A landscape with many peaks, sampled at points; each row gives a point and its height.
A climber steps from a point to the highest of its 2 nearest points, and stops where none of them is higher. Distance is the straight distance between rows; heights are no part of it.
Zulif (h 416): -15; -16; -1; 40; 8; -17; 32; 36; 25; -3; 36; 33; -10; -32; -16; 14; -6; -3; 40; 23; -37
dez (h 387): 36; 8; -12; -54; -38; -14; 7; 8; -11; -11; 15; -20; 23; -11; -17; 3; -8; -12; -43; 59; -21
zugi (h 327): 8; -56; -4; 2; -4; 1; -11; 21; -16; 42; 35; -27; 25; 40; -6; 12; -15; -37; 40; 28; -31
Vuk (h 411): -42; 16; -21; -6; 58; -11; 16; -6; 27; -61; -20; -1; -6; -16; 40; 6; 10; 17; -10; -32; 41
veve (h 139): 20; 5; 24; -13; 41; -36; 3; -5; -15; -8; -3; -83; -18; 0; -8; 22; 26; 1; 47; 3; 1
Guvuk (h 87): 0; -4; -17; 38; 12; 27; -28; 44; 9; -14; -41; 2; -34; -38; 13; 1; 7; -2; -28; -2; 26
luv (h 558): 26; 33; -6; 0; 5; 30; -34; 18; -23; 46; -14; -6; -9; 39; 34; -61; 6; -6; -54; -7; 20
megig (h 662): 9; -52; 4; 1; -35; 11; -6; -9; 24; 58; -18; 25; 1; 10; -35; -18; -30; -37; -22; -5; -47
kager (h 616): -5; 6; 1; -26; 11; -59; 31; -20; 0; -59; 30; -1; 67; 12; 31; 19; -8; -9; -9; 10; 19
Zavub (h 104): -3; -8; -16; 20; 77; -28; -27; 9; -35; -13; 21; -60; -16; -52; -19; -9; 0; 8; 16; 30; -12
pef (h 175): -36; 22; -9; 6; -11; 45; -2; 5; 41; -38; -51; 21; -40; -15; 6; 31; 16; 27; 25; -36; 26
dugum (h 549): 7; -3; -2; -39; -24; 9; -9; -3; -22; 15; -29; -41; 4; -2; 21; -19; 11; -23; -57; -22; 6
Piba (h 503): -1; 0; 1; 29; -12; 12; 19; 34; 4; 36; 1; 34; -41; -4; -2; 1; 9; 13; 7; 14; -22
Zubub (h 504): 36; 65; 3; -37; 30; -37; -34; 11; -30; 21; 74; 5; 1; -32; 2; -13; -15; -27; -33; 28; 2
teg (h 492): 34; 47; 18; 29; 41; -5; -36; 43; -12; 22; -13; -3; -14; 20; 26; -38; 16; 0; -15; 16; 22
mobul (h 393): -38; 56; 21; -12; 4; 9; 1; 18; 14; 10; -4; 62; -11; -29; 53; -13; 6; 6; -19; -29; -17
Sez (h 578): 0; 30; 7; -25; -23; 12; 5; -11; 6; 41; 6; 48; -18; 4; -23; -31; -9; 19; 1; 15; -55
Nul (h 655): -4; -50; -14; 41; -9; 44; -56; 4; 6; 4; -30; -21; -2; -6; -28; 24; -21; -37; 34; 0; 19
kobom (h 388): 2; 41; 20; -9; 1; -69; 61; -18; 18; -15; 36; 11; 13; -22; 12; -4; 2; 1; 20; 15; -25
ponib (h 194): -29; 7; 5; 27; -17; 4; 11; 28; 53; -26; -15; 35; -56; -31; 12; 89; -7; 33; 25; -31; 26
gib (h 788): 33; 19; 25; -48; 5; -62; 29; -17; -8; -44; 11; -41; 46; 14; 32; -3; 11; -5; -36; -10; 35
nonu (h 639): 24; 22; 1; -45; 5; -17; 5; -21; -43; -7; -2; -63; 10; 13; 1; -10; 19; -3; -27; 2; 20
veka (h 187): 12; -9; -27; 10; 13; -29; 47; 2; 7; -44; -21; -35; -24; -36; -31; 0; 19; 37; -21; 36; 6
div (h 123): 7; 13; 15; -8; 76; -8; -46; 19; -25; -3; -11; -80; -19; -36; 11; -4; 14; -2; 12; -9; 8
vasav (h 162): 10; -37; 0; 18; 26; -52; 34; -11; 0; -32; 0; -46; 11; -24; -19; 3; 5; -1; -19; 8; 11
Rutag (h 464): -12; 8; 16; -21; -15; -8; -1; 1; 19; -31; -19; 22; 35; -12; 46; 10; 3; -36; -32; -25; 10
Miv (h 449): -32; 25; -26; -27; 33; 0; -14; -29; 1; -68; -19; -11; 32; -1; 10; -22; 2; 4; -11; -22; 32
Lipo (h 851): 12; 36; 8; -52; -13; -41; -3; -45; -15; -39; 54; 14; 64; -10; -5; 2; -25; -35; -25; -1; 15
sutab (h 622): 36; 43; -14; -45; -1; -24; -33; -2; -19; -6; 78; 6; 42; -12; -31; 3; -22; -30; -5; 40; -5
sopa (h 69): -14; 23; -38; -19; 2; 51; -38; 16; 2; -8; -40; -11; -27; -67; 10; -26; 4; -5; -44; -9; -8
sisu (h 153): 12; 32; 16; 2; 15; -12; 10; 0; 19; -27; -41; -49; -47; -10; -7; 15; 35; 22; 33; -9; 14
Bur (h 553): -1; 6; 32; 16; -1; -31; 28; 13; 44; -40; -10; 16; 9; -2; 26; 38; 13; -11; 8; -24; 29
ros (h 138): 20; -66; -1; 36; 52; -47; 13; 0; 13; -51; 7; -69; 30; -18; -45; 8; -18; 8; 31; 10; 12
bofan (h 105): 32; -7; 8; 35; 33; 11; -55; 46; -2; 2; -40; -57; -37; -34; -5; 11; 4; -3; -4; -1; 29
Teda (h 496): 23; -5; -14; 6; -32; 69; -29; 5; -2; 56; -41; 34; -18; 43; 23; -35; -2; 16; -42; 6; 2
ris (h 537): -6; 34; 15; -21; -11; 48; -13; -16; -6; 54; -25; 15; -46; 32; 7; -21; 9; 7; 23; -18; -29
Mudu (h 494): -34; -46; 17; -1; -48; 40; 19; -20; 14; 23; -11; 69; 5; 9; -3; 11; 0; 36; 13; -38; -11
leb (h 437): 8; 81; 17; -2; 23; -15; -24; 15; -5; 24; 3; 29; -7; -13; 20; -49; 2; -14; -28; -14; -3
Lus (h 561): 17; 41; 49; 6; 53; -68; -1; -9; 27; -53; 1; -11; 46; -17; 35; -15; -8; -8; 0; -19; 34
zeme (h 342): -7; 8; 34; 9; -19; -43; 62; -21; 14; 9; 14; 34; 10; 14; 1; -15; 4; -8; 2; -23; -23
bilar (h 500): -21; 62; 17; -6; 57; -35; -28; -36; 5; -48; 13; 12; 50; -4; 14; -30; -9; -13; 5; -34; 27
Zefut (h 296): -27; 0; 3; -73; -26; 12; 10; -5; -10; -6; 13; -10; 3; -18; 30; 40; 10; -2; 19; 16; -35
zudes (h 237): -16; -16; -40; 8; 21; 28; 5; -1; -28; -5; -12; -46; -46; -5; -4; 19; 24; 31; 25; 15; 3
Fev (h 566): -5; -25; -13; 60; -31; 51; -43; -8; 0; 24; -16; -18; -45; 15; -33; 41; -23; 0; 32; -24; 40
mot (h 710): -13; 33; -19; 9; 30; -21; 6; -41; -62; 11; 37; 3; 6; 37; -16; -56; 10; 11; -13; -6; 12
rafi (h 212): -3; 1; -34; -10; 40; -11; 28; 20; -28; -20; -6; -52; -49; -35; 12; 8; 29; 41; -23; 30; 9
rir (h 58): -38; 17; -16; -21; -12; 48; -33; -14; 8; 6; -36; 39; -15; -51; -12; -27; -3; -3; -7; -5; -38
gikep (h 221): -47; -29; -6; 65; -4; 1; 8; 11; 31; -20; -1; 43; -27; -18; -21; 54; -17; 11; 24; -34; 21
Getim (h 442): 24; -70; -18; 30; -74; 63; -4; 3; 12; 59; -1; 19; -14; 55; -29; 27; -31; 27; 13; 7; 5
gaku (h 505): -2; -25; -8; 42; -59; 71; -25; -5; 14; 37; -33; 40; -35; 18; -28; 17; -21; 23; 11; -16; 20
fud (h 430): -31; 4; 35; -22; -33; 15; 26; 3; 6; 26; -9; 74; 0; 3; 49; -3; 9; 19; -23; -43; -18
sola (h 632): 12; 61; -6; -19; 8; -21; 13; -26; -23; 21; 36; 20; 0; 30; -36; -45; -1; 15; 3; 15; -26
gulob (h 637): 22; 4; -17; 16; 15; 21; -35; 9; -36; 45; 9; 12; 17; 62; 2; -42; -7; -15; -25; 26; 0
dibip (h 856): 3; -45; 6; 7; -26; 15; -33; -4; 24; 2; -16; 0; 31; -15; -40; 9; -27; -58; 14; 8; -29
sizup (h 256): -28; -45; 20; 40; -30; -14; 24; 9; 27; 15; 20; 29; -6; 4; -1; 56; -9; -16; 27; -39; -9
ren (h 276): 33; -38; 25; 5; 8; -25; -13; 6; -17; 15; 1; -45; 31; 28; -5; -2; 0; -44; 4; 7; 6
reze (h 469): -4; -6; -9; -45; -36; 12; -16; 5; -5; -2; -15; 14; 24; -25; 13; -9; -8; -27; -59; 10; -16
saza (h 563): -14; -53; 10; -6; -46; 20; 22; -24; 15; 67; -5; 66; 3; 32; -6; -24; -16; 21; -16; -13; -39
Sumap (h 300): 2; -33; 27; 17; -54; -19; 71; 10; 34; 15; 18; 45; -1; 23; -9; 22; 0; 15; 15; -11; -18
meti (h 652): 29; 6; 38; 50; 20; -41; -3; 7; 29; -40; -23; 6; 37; 12; -5; -13; 2; -7; -7; -10; 42
Neni (h 82): 10; -17; -27; 24; 78; -17; -11; -5; -45; -31; 14; -46; 6; 4; -9; -17; 14; 32; -5; 25; 29
ruk (h 383): 23; -51; 0; 29; -44; 30; -14; 27; 11; 34; 11; 4; 12; 59; -22; 33; -16; -18; 42; 13; 0
saku (h 458): -4; -4; 21; 18; 8; -49; 40; 16; 42; -25; 34; 13; 24; -23; 24; 27; -6; -16; 48; 19; -15
pokan (h 333): 11; -6; 3; -64; -38; -17; 29; -24; -2; -21; 8; -43; 21; -1; -18; 26; 8; -15; 20; 29; -29
rorim (h 164): -17; 31; 23; -11; -16; 17; -5; -10; 29; -10; -35; -6; -28; -9; -2; 23; 15; -10; 51; -28; -10
Sogid (h 467): 8; -72; -39; 15; -42; 63; 10; 0; -6; 53; 16; 26; 11; 41; -23; -21; -18; 25; 0; 40; -25
bebi (h 263): -39; -26; -22; -34; -9; 40; 15; -8; -27; 7; 8; -21; -29; 3; 26; 48; 27; 22; 35; -8; -17
lol (h 618): -22; 0; -39; -4; 2; 21; 24; -30; -55; 9; 40; 15; 16; 53; 1; -32; 16; 28; 5; 12; -3
larom (h 541): 7; -22; -54; 20; -18; 53; -1; -19; -43; 19; 25; 24; 29; 60; -19; -46; -12; 19; -8; 43; -8

Where does a climber stop that starts at each point below?
ros: gib
Zefut: gib
ponib: saku

Call two points neighbours if one is among the 2 nearest of the other. Go from one point of each pair to the other, from neighbour to neighbour, staying as high as possible. Name the lowest point that can't be avoided.
gulob and Lipo: leb
meti and Lipo: Rutag
dibip and mot: Getim
gulob and mot: larom
gib and Lipo: kager
